A landscape with many peaks, sampled at points; each row gives a point and its height.
From any point a climber steps to the highest of the 2 points nearest to it. It stops when none of these is higher. Distance is the straight distance between rows; heights are no part of it.
J_913 height 6.35: [-26 -40   5 -21  23 -13 -23  -4  16 -21 -14   3   7  -5  34  16 -50   8
 -15  -8 -20  -1  12   0  45  15  15 -14 -16  -1 -31  21  25   9  13   1
  19  14  -1]
J_797 height 5.27: [-25   6  16  -7  27 -34 -11   7  17   4 -17 -10   3 -33  30 -33   1  52
   7   1  14  15  11  13 -28  19   8  -4 -16  -2  13  -7 -10   5  30   6
 -22  32 -17]
J_486 height 6.02: [-27  14  -4 -37  23  -1   4  -7 -11 -22  -3 -26 -13  -6   0  27 -37 -15
  -7 -38  11 -31  14  20 -48  -6  -3   4   1 -28  47   8   5 -27 -16   5
 -14  -1 -31]
J_57 height 4.52: [  6  15   5 -26 -13  19  11 -22   0   0   4 -13 -19  -3  -4  14  -8 -61
 -24 -13   0  -4   9  27  19 -10 -27  33  19 -51 -10 -24   7 -31 -42   0
 -27 -28 -16]
J_975 height 6.23: [-17 -51   7 -16   6 -26   4 -13  21 -21   3  11 -26  -5   4  30 -44 -14
 -24  -2  -1  -5   1  -1  34  12   4 -18  -9  -5 -14  14   3  17  18   4
  20 -13 -14]
J_691 height 7.05: [  7  24   7  -7 -12  19 -12  11 -12  11  -8 -10  17   3 -30  -8   0   5
  19  25  -1   1 -10  -7  -6  -1   3   5 -19  40  16   6  -9  -4   2  -2
  -2 -12   2]
J_518 height 6.78: [  2  -7 -28 -25  -6  -7   3   4 -19   6   8 -23  18  -5  12  -4 -22 -31
  28   0   8  -6  13   7  15  20  16 -16  18 -12   3  16  38 -32 -11   3
   0  -5   4]
J_750 height 5.06: [-14  10  -1  -7  25 -28 -18  -1  -7  -1 -24 -31   5 -13  -8 -35   3  75
  14   4   4  13   1   3 -12  20  -9 -15 -26  27  32 -14  -6  29  22  13
   1  12  -5]
J_529 height 1.42: [  9   8 -32  16  12  11 -38   7 -29  -5  -4 -31   6 -32 -21  19 -24  20
  15  20 -33  14  16   7  49  16  -2 -21 -23   9  37 -30  11  52  -5   5
   1 -16  34]
J_25 height 1.93: [-17  26 -29  -1 -37  13  -5 -59  25   3  -8   8  -1  44 -40 -17  19   0
   6  22  19  19 -34  11 -32  17  14   6   4  13 -50  29  -4  -9   1 -25
 -24 -19  24]
J_799 height 1.83: [-24  -6  -5   4 -29   2 -12 -39  10  16  -8  31 -16  27 -37 -13  -4 -15
   6   9  32   1 -50  21 -19  29  14  -1   5  18 -65  27  -9 -17  12  -8
 -10 -19 -16]
J_902 height 4.03: [  7 -10  26  17   6 -10  23  23  16 -33  13  18   1 -22  36 -18  17  28
 -43  15  10   5  10   2 -18 -26  -7   7  21  -5  12 -26  -2 -24  -9  -2
  -8  33 -22]
J_749 height 6.61: [-11  24  -6  -6  -6  38  -9   4 -31  22  -9   8  15  18 -52   4 -11  -2
  39  19  -1 -10  -1  22  10  20  17 -11  -3  38  -7  13   5  -6 -19 -19
   1   5 -22]
J_734 height 1.49: [ -8   3 -42  -5   6   0 -37   4 -51  -5 -24 -26   8 -38 -19  20 -45  -8
  20  40 -38   3  17  17  50  39  -1 -23 -26  24  25  -8  32  34 -15 -14
 -13 -12   8]
J_71 height 6.31: [ 10   4 -23  -3   5 -49 -36 -31 -15 -30   7 -19  -7  -3  20   2  -9 -22
  19  13   4  48  -3  -5  11 -13 -16  10  -6 -28  12 -22  -9  22  19  -2
 -32 -54  20]
J_80 height 4.69: [ 13   2 -25  32  35  23 -15  20   8 -22  19  -7  -5 -49  23   1  15  33
 -32  14 -22  12  12   3   5 -21  11  -6  15  -9  48 -49  20   4 -39   8
 -26  34  18]
J_329 height 4.59: [  5 -12 -16  12 -12   0   3  41 -11  10   8  -3  13  23   8  10   9 -39
  -1 -23   3  -6   5 -38  19 -16 -14  -2   4 -15  -8   3  21  10  21  17
  28 -19   5]
J_12 height 4.89: [ 17   8   2  -1  19   9  27   7 -14  14  34  -8 -27 -40   0  14 -11 -52
 -53   4  -6  -2  21  27  23 -22 -27  24  20 -50  19 -28  14 -12 -50  19
 -29 -22  -2]
J_149 height 1.75: [-29  -1  28   1 -25   7   3 -18   9  19  -5  19 -14  18 -30  -9  11   3
  10   6  21  -9 -34  15 -13  23  13   0   4  23 -41   3 -26  -9  14  -5
  13  12 -37]
J_316 height 2.86: [ -3  -1 -30  23  27  -4 -26 -10 -12  -4   3  -7  12 -22  32   3  -1  57
  22  43   7  25  -4 -14  21  23  21 -41  14   8 -25 -47   4   4 -10  17
  14  32  17]
J_671 height 2.12: [ 11   1  15  15  16 -28 -15  26  -3 -39 -14   7  17   5  23 -19  16  -2
 -13  20 -30   6  -1 -23  12 -16 -23   7 -21  25 -14  12   9  -4  20 -13
  -1  -8  -1]
J_862 height 5.79: [-14 -19  18   1 -11 -12  16   1  20 -11  -3  18 -38  10 -19  13  -8   7
 -22  -6   1  -2  -8 -18  30  -1   2   3 -17   6  -5  13 -37  26  21  21
  28 -10 -27]
J_116 height 6.10: [ 13 -19 -10  16  26 -16  22  19  15 -18  33  23 -23   8  15  20   2  -4
 -47   5  -4   0  22 -29   8 -24 -18   0   6  -6   9  -2   6  -2  11  21
  11   1  -8]
J_676 height 0.11: [ 25   8 -32  12 -20  34 -24  12  -8  18  14  -9  15   2 -22  21   9  14
  12  50 -11   1 -37 -14  17  13  -3  -6   7  52 -19 -19  -2 -17 -28 -14
   8  15  40]
J_35 height 2.59: [ 22 -18 -42  19  -2  -5   5  15 -28   9  20  -2  20  19  -6   5  -1   0
  19  17 -15 -15 -16 -34  14   6  24 -15  -9  24 -14  16  36  -2  15  -2
  21   5  10]
J_519 height 0.31: [ 28  54 -24  31  -8  64  16 -43 -26  24   6 -10 -11  -5 -34   8  23 -19
   3  28 -11  -7 -12  17   3  -8  32  -5  28   7  -7   5  -6 -14 -37  -9
   5  17  20]
J_275 height 4.26: [ 15 -11   4   3  -9  11  36  25  -9  21   3   1   4  11  18  -1  15 -14
  19 -32   8 -10  25 -27  18 -10   8  -2   3 -27   0   8  -9  26  -5  27
  14  11  -2]
J_338 height 2.74: [ 26 -15  -4   3  -2 -26  15 -20  35  24 -11  -4 -17  -3  43 -26   8 -10
   2 -15  32  14  -8   7 -10  11  -5  27   3 -28 -26  -9 -12   8  17  22
  -4   2  18]
J_586 height 1.08: [-10 -26 -14  -3 -18  30  17 -18  16  18  -4  -1   9  40 -57   0  -4  21
  10 -16  17 -11 -24  -3 -15   9  34 -29 -23  21 -23  46  13   8   0 -22
  21  15  29]
J_766 height 5.37: [ 10  10 -17 -20   1  21 -11   1 -12   2  10 -30  21 -33 -14   8 -22  36
  21  13  13 -14  18  17  -6  11  17 -26  13   4  52 -35  13 -12 -31   1
  -2  34   9]
J_577 height 5.44: [ -8 -26  33   2 -21  -5   4  40  21 -21  -4   4   4  26 -30  36   2   6
 -23 -28 -19 -21   9 -38  21 -25 -18   7 -16   9  30  21   0  19  28 -19
  31 -10   2]
J_792 height 4.82: [ 40   2  13 -17 -10  -7  16 -27   8   0  -5  -3 -30  18  14  -1 -11 -49
 -17 -14  20   8  -1   5 -18 -15 -16  40  11 -46   0 -23 -37 -20 -21   2
 -24 -52 -25]
J_161 height 5.70: [-46  -2   9 -29  27 -13 -29  -5 -16  -9 -19  10  17 -47  34  10 -39  30
   3  18  15  -7  20  17  -7  37  25 -25   1 -13  -5 -38  -1 -16 -27   5
 -11  44 -36]
J_183 height 5.57: [ 25 -14 -33  20  38 -28  31   2  12 -18  38   2 -26 -20  24  34   0  17
 -45   4  13   6  23 -16  -4 -31 -13  -4  18 -30  39 -26  -6  11  -1  32
 -10 -14   8]
J_404 height 5.48: [-29  -7  25 -32   5 -17   0 -19  -6   7  -8  -4   5 -24  14  -8 -13  54
  20   6  28  -2   7  34 -26  40  17   3   5 -15   6 -24 -18 -16   4   1
 -18  52 -31]
J_364 height 3.42: [ -6 -21   6  -8 -26   1 -17  10   5  22 -11  16  10  -3 -12  -2  -9  31
  20  20  37  20 -19 -24  -2  29  11 -17 -21  -2 -28 -56 -45  26  -6   1
   0 -13  13]
J_370 height 1.60: [ -8  21 -34  -6  25 -13 -38   9 -48 -33  -3 -27   2 -36   1   5 -27 -42
  -3  15 -46  10  20  14  31  12 -10 -23 -10  -5  17  -4  25   5 -17 -11
 -43 -21 -12]
J_940 height 0.20: [ 27  18 -40  19 -37  70  -5  -5  13  21  15 -10   3   3 -43  27   8  -7
  11  33 -10 -14 -28  16   9  10  20  -8  20  16  -5  -8   5 -26 -49 -15
  -4  12  54]
J_165 height 4.96: [-10 -13 -14  12   5  -1 -19  46 -31 -16  19   3  20  -1 -11   6  -4 -20
   9   0 -16  -9  16  -9  17  -8  -3  -7  -9  -3  19 -20  18 -10  13  -2
  10 -16 -24]
J_273 height 6.32: [ 16  13 -24 -12  -6  -2 -22  -8 -24  19  -5  -8  10   2  18 -10 -26 -42
  13   8   4  25  12   1  31  11  -3  -9  17 -25 -19 -18  28  -4 -18   2
 -16 -18  -4]
J_571 height 1.58: [  2  27  27   6 -19  -6  20 -18  18  33 -27  -4 -13  -8  17 -48  58   7
  -4  -5  20  12 -31  12 -43   7 -12  52  10  14 -17  32 -33  12  20  -5
 -18  21  -5]
J_138 height 4.58: [ -6   0  50   6  -2   1  34  37   1   5   0   6  22   4  27 -21  43  39
  -1 -26  -9  -9  23 -13  -6  -9  -2  -6   2   3   4   1  -4 -11   9   0
  17  66   5]
J_893 height 1.99: [ -1 -24  11   9  33 -24 -22  39   8 -47  -4   8  16   2  41   9  -9 -19
 -30   3 -53   7  31 -19  24 -32 -14   2 -24   7  -3   5  12  -5  20 -11
 -10 -14   1]
J_104 height 0.42: [ 16  33 -24  17 -17  57  -2 -20  -8  15  13   9 -18 -13 -43  13   2 -57
 -15  10 -21 -23   1  28  14 -17  10   0  12 -15 -11  17   5 -24 -39  -8
   1 -18   5]
J_70 height 1.01: [-35 -22 -22 -14 -14   9  -5 -10  10  35 -19   5  25  44 -55 -28  -7  22
  56  -5  19   2 -12   2 -16  32  18 -29 -19  40 -40  47  24  24  12 -20
 -15 -10  31]
J_254 height 6.20: [-31  27  11   1   5 -24  -8   1  -8  -2   0   0  15  19   6 -33   8   4
  29   2   2 -11   1  16 -49   6   9   7   5  28  -3  28  12 -38  18 -11
   0  23 -13]
J_712 height 4.88: [ -4  -9  38  -1 -10   6  32  23  18  13 -21  13  20  25  11 -14  15  13
  14 -12 -19  -7 -15  -8   5  -2   7  -7 -13  30 -21  26   1  -9  15 -19
  16  26   4]
J_508 height 1.66: [-57  -4  43  -8 -21  -5 -25  -9  14   5  -7  21  -2  13 -49  -1  -3  17
  19 -21  18 -16 -38  39 -35  18   1   7 -11  37   4  -3 -24   3  45 -10
   7  -9 -30]
J_697 height 2.58: [ 58   3   6  -4   1  -6  30 -25  12  18 -15  -7 -14  -1  35 -30  24  -2
   6 -11  21  28  -7  -6   1  -8   2  35  29 -38 -18 -34 -19   2 -23  13
 -20 -18  32]
J_281 height 0.52: [ 11  23  -8   9  -9  56   2   2  -1 -10  12  -9   8  14 -53  22  -6 -44
  -6   1 -21 -41   4  19   1 -32  18  -2  -6  -3   6  30  13 -28 -16 -23
  19 -13  11]
J_274 height 3.77: [-32  -8  -5  -8 -34  22  12  -4   3  18 -32  -3  -1  32 -43  -6   6 -12
  21 -36  16  -1   2 -18  14  35  19 -24 -31   4 -26  16  -6  35  15   3
   8 -31  -4]
J_245 height 1.32: [  7   4  -7   9  23 -12 -19   5 -15 -16   1 -14 -11 -27   6  24  -8   1
 -11  16 -23  20  21 -23  41 -10   6 -12 -21 -20  17 -27   6  45   7   6
   5 -24   9]
J_820 height 2.73: [  7  -7 -33  26  20 -13 -20  -1 -31   0  10  -7  16 -11  12   6 -15  18
  19  38  -9  -3  -2 -18  34  20  17 -30 -11  27  -9 -12  25   1   0  11
  12  18   1]
J_207 height 1.25: [  6 -24 -22  15   0 -24  12 -10  18   0  25  -4 -28  -5   1  13   4  32
 -20   9  21 -15 -16  -6 -22  -5  10 -19   6  -2  16  14   7  -7  39  25
  28  25   0]
J_262 height 5.72: [  7  28 -10 -14  -1  39   5 -26 -27  30   8 -30   7 -22 -27  11   3  42
  18  16 -16 -13   8  46   8  19   9 -27  11  34  46   6   0 -20 -50 -16
   8  44  18]
J_199 height 4.95: [ 44 -24  -8   3  20  -5   7 -42  18  -3   3  -3 -32 -15  19  28  -4  37
  16   8  23  24 -17  -3  17   8   7   2  -1 -48  -6 -58 -23  33  -3  14
  -4 -35  34]
J_593 height 0.68: [  5 -10   9 -16 -26   8  15  -4  28 -19 -21 -10   2  30 -20   6  -3 -23
   5 -21  -5  -5  13  -8   1 -12  -3  -2  -9 -10  11  36  -5  -1  -1  -6
  -8 -49  33]
J_590 height 3.00: [-17 -33  28  12  -3 -32 -28  33  55 -11   7  10  26 -13  44  -6  -6  34
  -5 -10  15  -2  -2  11  -6 -12  -9   6  -2  -8 -13 -10   6   8  43   6
  14  30   6]
J_192 height 4.33: [  8   7  43   1   5  21  35  16   1 -13   5  22   3  -1   6 -22  43  26
 -26   4  -4 -11   2 -19 -20 -20  -1   7   2  14  17  -4 -19  -3 -12   3
   9  47  -6]
J_37 height 7.39: [ 11 -13  -5  16 -18 -42  -5   4  37  -9  14  35 -31   2  21   1   6  -7
 -36   5   6  17 -25  -5  -4 -18 -42  20  -8  -3 -14  16 -14  22  47   8
   1 -24   9]
J_408 height 2.28: [ 21   9  11 -30  -5   8  20 -29  25   2 -14  -5  -9  -4  -8   1   2  14
  14  -6  15  -9  -8  19 -19   9  14   0  17 -19  24   5  -9 -19 -19   1
  -7  -3  11]
J_159 height 5.50: [ -4  33   4  -8  11  26   9  -2 -40  16 -13 -13  -2  -4 -21   8  -5 -55
  19 -37 -13 -19  28   1   7  -8  -4  15   3 -15  14   6   1  13 -11  14
  -2 -42 -26]
J_754 height 5.20: [ 38 -34 -25  10  39 -34  19 -20  33  -6  11   2 -41 -11  24  34 -14  26
 -15   2  26   2   7  -3  -1  -1  -9   5   1 -38  25 -26 -16  27  26  37
   2 -21  22]
J_225 height 1.37: [-13  12  -2   4 -27  -8  11 -25  -4  55   7  -7  -4   1  -7 -39  34  40
  35  28   7  14 -46   9 -29  29  11  -5  11  23 -45  19 -10  11   9 -18
  13  53   9]
J_60 height 6.75: [ 18 -26   4  17 -14 -28  -2  32  31 -17  20  39  -3  15  33  12   7  -4
 -39  -5  20  10  -9 -35  -2 -29 -31   2   6 -12 -10   1   2   5  34   7
  23  -2   1]
J_142 height 6.19: [-32  34  23 -18   8 -18   8 -33 -23  14 -11   0   4  23  13 -31  10 -13
  39 -23  -1 -12  10  23 -31  27   7   4  26   7 -19  41   9 -21  16   1
  -6  22 -32]
J_326 height 1.85: [-29 -32  -7   7  27   1 -27  40   0 -48 -11  -2  11 -22  30  11 -19  -8
 -34  -5 -64  -4  39  -4  34 -19  -4   2 -15 -16  -7 -14  11  -1  -5  -6
 -30  -3 -27]
J_527 height 1.47: [ -4  23   7   6 -10 -23  18 -39  16  30 -29 -20 -18   6   6 -39  23   6
  19  15   3  23 -33   9 -14  25   9  15  13  21 -37  22 -11   4  10   0
  -8  13   7]
J_28 height 6.22: [-20 -16   5  -2  -1  34   2  12 -31  15   9   7  28  38 -53  24 -19  10
  25 -15  -6 -40  -2  20  -6   7  27 -25  -2  51   2  24  19 -15 -10 -28
  34  28 -21]
J_781 height 5.14: [-21 -19  41  -5   6  -1  16  28  34 -19 -23  -3  11  11   1   8   6  19
  -1 -36 -26 -19   2  -7  15  -3  -8   7 -24  32  24  35   1  -3  26  -7
  13   6 -16]
J_838 height 6.60: [-20  36   8 -27  -3 -20  12 -30 -12  10 -14  -6  -3   8  35 -31 -10 -28
  12 -22   8   2  13  22   2  21   6  21  30 -12 -16   3   5 -22 -18  -1
 -25  14 -23]
J_330 height 6.73: [ 25   7  26   3  -7  -9  17  -2  18 -17  -7  26 -26   0 -13   2  15   1
 -25   8  12  18 -17 -18 -15 -21 -22  19 -14   5  14   3 -35   8  19   4
   3 -14  -4]
J_470 height 1.65: [-34 -27  23   1 -44  14  -8   8  21   9 -12  30   9  25 -29  -6   3  10
 -10  28  11  19 -53 -13  -2  22  -1  -1 -22  39 -50 -10 -46   0   8 -21
   1  -7  -3]
J_927 height 3.28: [ -5 -18  21  -1 -11 -13 -27  22   9  23  -7  19  28  -8  10 -16   3  31
  25  20  20  10   1 -26   5  10  15 -11 -15  -9 -21 -32  -6   8  19  16
  24  20  13]
J_947 height 3.38: [ 40  29  11  24  13  14 -13  21  -2 -28   8   0   4 -40  33 -25  28 -11
 -48  27 -18  27   7  -8  17 -19 -18  51  30  -8   1 -53  24   2 -46  -3
 -31   2  23]
J_967 height 0.05: [ 16 -12  -8  -3  -9  28 -36  22  -6  11  -8   4  38   0 -20  12 -17  14
  18  58 -23  24 -18  -5  40  12  10 -13 -12  47 -25 -17  10   0 -21 -29
  -6  10  40]
J_853 height 4.87: [ -9  24   1   4  14 -15   8  -7 -12  36 -26 -22   7   1 -15 -30  19  52
  35 -22   2  10 -12  -4  -9   4  -9  -8 -24  47  19  23   0  32  29  11
  22  16  -7]
J_410 height 4.63: [-21  19   4   5  10  -7  32 -16 -16  17 -11 -13  -4  11  -1 -18  16  33
   0 -47   5 -10  17  17 -31   5  -9  -1 -20  13  24  43   0  17  28  10
  28  29  -4]
J_719 height 6.76: [ 18 -15   7  -2 -19 -47 -35 -16  15 -28  -1   6 -21   9  23  -8  -9 -20
  -8  21  19  38 -33  -1   6 -17 -30   9  -4 -18 -19 -13  -6   2  24 -23
 -10 -37  12]
J_829 height 5.38: [-49   3  10  -6  30  22  41   7 -28   5   5 -15  -5   2   7  28  -3 -23
   9 -74 -34 -46  40  29  -5  -9   3  -3  13  -5  24  14  14   0 -23  10
  17  33 -34]
J_219 height 2.16: [ 16  19   7 -14 -31  21  16 -36  23  21  -8  -9  -2  17 -16 -21  22  22
  26  10   5   0 -11  13 -25   5  30  -9  12   4  -7  16 -14 -28 -30 -29
 -13  32  34]
J_758 height 6.04: [ 25 -14   2  18 -17 -16 -43  13  -1 -28  18  32   4  -1  22  24   8   3
 -44  30   0  33  -4 -34   7 -37 -35  -2   2 -21 -18 -43 -10   8   9  -3
  11 -22   4]
J_666 height 5.11: [ 25  -4   4   0  20  -9  18 -25  -4  14  20  -1 -36  15   7   5   2 -41
  -5 -17  36  -5  12  20 -40 -18 -15  47  16 -44  16  -4 -25 -11  -1  25
 -13 -52   0]
J_373 height 6.37: [-17  12 -22 -29  12 -23 -11 -13 -22 -27  -3 -14   4   0   4  11 -33 -26
  23 -11   7 -13  11   3 -27  16   3 -13   6 -15  21  11  26 -15  -4   9
 -16 -15 -14]
J_588 height 3.01: [  0  -5   0  28  32   9 -21  24 -15  -6   2   6  30 -18  48 -10  10  33
  -5  30 -15  17  17 -21   3 -10  17 -17   2   2 -19 -48   6  -4  -2  13
   6  43 -17]
J_497 height 1.15: [ -2 -45 -14  -5  -7  -3   4  -8  25   6   9   1  -6  18 -28   3 -14  28
  -7 -10  14 -32 -34  -5  -5   8  13 -19  -9  13   0  47  11   8  29   3
  34  10  12]
J_684 height 1.36: [  8 -24 -15  12 -14 -17  19  -1  36  27  33  14 -35 -22  13  14  15  15
 -19  -8  38 -16 -20  23 -40   2  -7  27  -3 -21  11  13 -14  14  44  30
  23   6  -7]
J_323 height 6.46: [ -7  -2  -9   8  24  20  10   1 -31   5   9  -9  14  18 -34  19 -18  32
   3  -1 -35 -38  -1  29 -10  -3  22 -17 -23  58  17  29  30 -28 -22 -31
  19  42 -26]
J_551 height 0.95: [-15  -7 -27 -22 -14   9   3 -38  12  30 -11  -4   5  31 -25 -15 -20   6
  49  -7  35   1  -2   7   3  51  29 -32   9  -2 -22  35  18  13  -9   2
 -12  -4  30]
J_256 height 5.47: [ 16  -6 -20  -2   9 -51   7  -9   6  -4  19 -17 -19  10  43 -10 -10 -31
 -13 -22  22  11  29   9 -31 -21 -23  25  32 -30   7  -1  -8 -17  10  26
 -17 -40   2]
J_123 height 5.71: [ -8  15  19 -22  32  22  23 -22 -14  -5  13  -4 -19 -13 -21  18  -2 -23
 -16 -36  11 -35  17  33 -32 -22  -6  13   2 -24  45   9 -13 -13 -25  11
  -2 -15 -29]
J_136 height 5.90: [ 23  -5 -22   4  12 -40 -18 -10 -11 -13  17 -16 -15  -6  39   6 -23 -35
 -25   1  -6  26  15  -3  10 -22 -32   8   2 -41  15 -15   2   3  -3  17
 -21 -45   4]
J_783 height 3.58: [ -5 -26   0  -8 -34   2   3  12  -2  12 -22   8  -1  11 -19  -3   2 -14
  23 -12  22  26   4 -29  22  18  -1   3 -25 -17 -28 -28 -39  28  12  -3
  11 -32 -13]
J_756 height 6.06: [ -8  21 -31   4  19  32 -12  14 -43  13  -7 -26  21 -13 -37  18 -19  40
  13  17 -27 -22  -5  40  12  15   0 -18 -16  64  44  -2  18 -20 -37 -27
  10  36  -4]
J_298 height 2.25: [ 21  14 -12  27  19 -32 -11   5  -1 -21   7  -4  15   0  36 -11  31  26
   7  26 -28   6 -28 -38 -11  -9 -22  -2  10  22  -4  -5  15   2  11   3
  -5   6  32]
J_185 height 1.57: [-32 -12  30   5 -15 -27  -7   6  31  -4  -1  30 -12  -4   7   1  10  12
  12 -26  19  -2 -31  26 -24   9 -10  30   0   4  10 -15 -26  -1  61  17
   5   3 -39]
J_825 height 2.41: [ 32  14   6 -15 -10  19  28 -10   0   9   6  -8 -15 -18   6  -9  13 -20
   7   1  21   6   6   4 -10  -5  12  12  20 -37  23 -30  -8  -1 -33  16
 -15 -11  17]
J_437 height 0.89: [-16 -30 -10 -35 -23  -5  -2 -39  28  12 -20   4 -13  23  -9   0 -17 -19
  19 -11  37  10 -11   0  13  39  11  -4   0 -30 -32  15   3  19 -11   5
 -27 -37  18]
J_88 height 5.03: [  4  14 -26   4  28  26 -16  12 -18 -12  10 -25   0 -60  -4   1   4  34
 -22  21   1  -2  33  19   0   1  23 -19  16   0  46 -50  -4  -5 -43  16
 -19  47 -10]
J_212 height 2.03: [ -7  39  13  -2 -22  23   0 -34  15   9  -8  11  16  36 -47 -28  26  19
  29  19   2   2 -18   3 -50   6  11   6   3  42 -36  32 -19 -19   1 -26
 -14   9  24]
J_603 height 0.75: [  4  -5  11 -17 -27   9  -8   2   8 -10 -12   0  20  18 -14   1 -16 -54
  15 -12 -25   3  11   2  34  -6  -1   3   1  -5   1  23  13 -20  -5 -28
 -14 -43   9]
J_817 height 5.46: [ 15  -8 -21  26  -6 -17 -39  57 -37 -18  30  22  19  -2   3  17  13 -18
 -32  21 -11  16  14 -38  18 -30 -36 -10 -16 -13  -1 -30  11  16  17  -5
  21 -14   1]
J_650 height 0.60: [ -1   8 -13   9  -8  42  -1 -12   9 -18  -1   5  -8  31 -38  15  -6 -43
 -16 -14 -10 -19  -1  -9 -12 -35   0 -13  -8  -7  -5  53  -7 -10  10 -20
  11 -43   6]
J_787 height 5.81: [ -9 -52  14  -8 -17 -19 -19  23   9 -40  30   6 -13   9 -15  30 -25 -22
 -25  -8 -14 -11   9 -23  24 -14  -8  -5  -6  -4  26  14  -1  10  25 -12
  19 -30 -13]
J_108 height 2.40: [ 34  10 -38  35   0  -2  -5  16  -6 -10  23  -2   6   6  13  13  30   1
  13  29 -22  -5 -30 -54  27 -13 -15 -11  -1  15  -1  -9  13   4  -1  -3
  24   2  34]
J_769 height 1.69: [ 13  21  36  11 -12 -15  28  -9   2  10  -1   9 -17   3  24 -39  53   9
  -9 -13  18   9 -13   7 -37 -11   5  50  33 -14 -23  11 -17 -10   0   2
  -9  37  -7]
J_375 height 6.59: [ -7  26  -4  10   0 -15 -31  13 -22   4  12   4  13  19 -24 -18   3  21
  36  25   5   0 -16 -11 -54   0  -3 -11  -2  49   8  19  11 -25  15 -19
   6   1  -3]
J_335 height 2.87: [ -4 -22  10  -1 -27 -19  -1   6  50  26  -8   8  13 -10  46 -16   0  14
   0 -15  27  14 -19  15   8  19  -5  22 -12 -24 -24   5   6  23  52  14
  -2  21  13]
J_406 height 0.83: [ -8 -12  -6 -44 -23  -1  -4 -21  -2  -2 -21  -5   9  22  -1  11 -51 -55
  18 -19   4   7   2  -4  36  19  -1 -24  -4 -21 -21  30   5  14 -14 -16
 -21 -42   7]
J_626 height 3.15: [ -9 -12  20   2   7  -4 -42  49  10  -3  -6   9  52 -12  46 -17  -6  31
   6  13  -7  10  12 -14  -4  -3  12  -5  -8  -7 -20 -29  15 -13  11   2
  16  25  16]
J_949 height 5.80: [ 24  -3  25  11   2  21  17  36  13 -24   8  11  -9  -8 -31  37   8  10
 -35 -16 -12 -16   2 -23  20 -44 -14  11  -9  -2  52   5  -6  21  -6 -15
  13 -12   3]
J_810 height 5.18: [-42  16  25 -24  28  20  27  -8 -20  15  -6 -19  -7   5  -5  36 -27 -49
  16 -72 -19 -29  26  15  12   5  -4  -2   7 -11  19  16  -4  17 -16  13
   5  -8 -26]
J_604 height 1.48: [ -6  -4  17  10  -9 -23  23   7  14  17  10  21 -25  -3  18  -1  30  -4
  -7 -35  29 -15  -9  22 -46  -9 -11  28  -3  -5  17  12 -31  -2  46  24
  20   9 -30]
J_980 height 3.72: [ 19   7  17  21  30  -7  12  19  17 -44  12  19  -4 -25  32 -24  18  -5
 -55   8 -15  26  18  -9   5 -37 -16  27  19   4  19 -32   4 -12 -32   1
 -40   5 -19]
J_883 height 5.91: [  6  17   1 -13 -10  -6   7   0 -23  20 -10 -14   6 -16   5 -19 -11 -60
  11 -14  -9  22  29  -4  35   4 -15  13  -1 -32  -1 -16  13  24 -13  11
 -14 -44  -3]
J_439 height 1.84: [ 26  24  24  11  -8   0   4  -9   1  -2  -8   4   6   9  19 -38  27  -9
 -20  23  -3  13 -15 -12 -13 -19  -3  33  33   8 -25  -3  -7 -26 -16 -12
   3  11   3]
J_389 height 1.72: [-29  -4 -32  -8  41 -24 -28  13 -17 -35  -6 -13   4 -32  37  -9 -16 -17
 -25  -1 -42  21  36  -6   5   1  -9 -17  -6 -22   0   4  18   0 -10   4
 -43 -26 -30]
J_333 height 6.21: [ 26   9  21   7  -4  16  16  24  22 -25   0  23 -16   4 -29  25  36   8
 -30  -5  -1 -15 -15 -52  -5 -41 -46  15  -7  -1  26  22 -22  27  -4   1
  15 -24  25]
J_535 height 3.97: [  3  19  -6   2 -14  28  46   0   4  29 -23  -7  15  34 -18 -14  24  -9
  24 -29  19  -7  14 -17   0  13  21 -16  -3  -8 -15  27  -4  17 -13  -3
  10  -9  17]
J_937 height 5.32: [ -4  20  16   9  27  28  44  -4 -26  16  36  -1 -22 -34   0   9   9 -49
 -39 -26  -3 -12  40  23 -16 -26  -8  17  18 -27  44  -1  15  -8 -38  25
 -11   0 -15]
J_107 height 6.01: [-15  -7  -8 -27  24 -10  -7  -7   8 -25 -18   4   2 -33  33  18 -42  22
 -12  12 -11   1  20   5  28   5  15 -30  -3 -12  -8 -18  19 -12 -25  17
 -10  16 -19]
J_483 height 5.76: [-25  16   9  -1   8  46  26  -3 -38  15  11   5   1  14 -17  26   4 -17
  18 -47 -21 -43  28  36  -7  -4  23 -13  16   1  -1  19  10 -24  -3 -11
  29  40 -35]
J_385 height 1.97: [ 23  15  30  13 -14   4 -22  18 -10 -16  -4  17  20  19  15 -26  13 -16
 -21  42 -21  13 -19 -23   9  -3 -16  30   3  31 -35  -8 -10 -30  -5 -22
  -3  -3 -14]

For each start below, name the point where the climber stops.
J_57 -> J_518
J_947 -> J_323
J_940 -> J_37
J_207 -> J_37
J_853 -> J_913
J_338 -> J_37
J_470 -> J_37
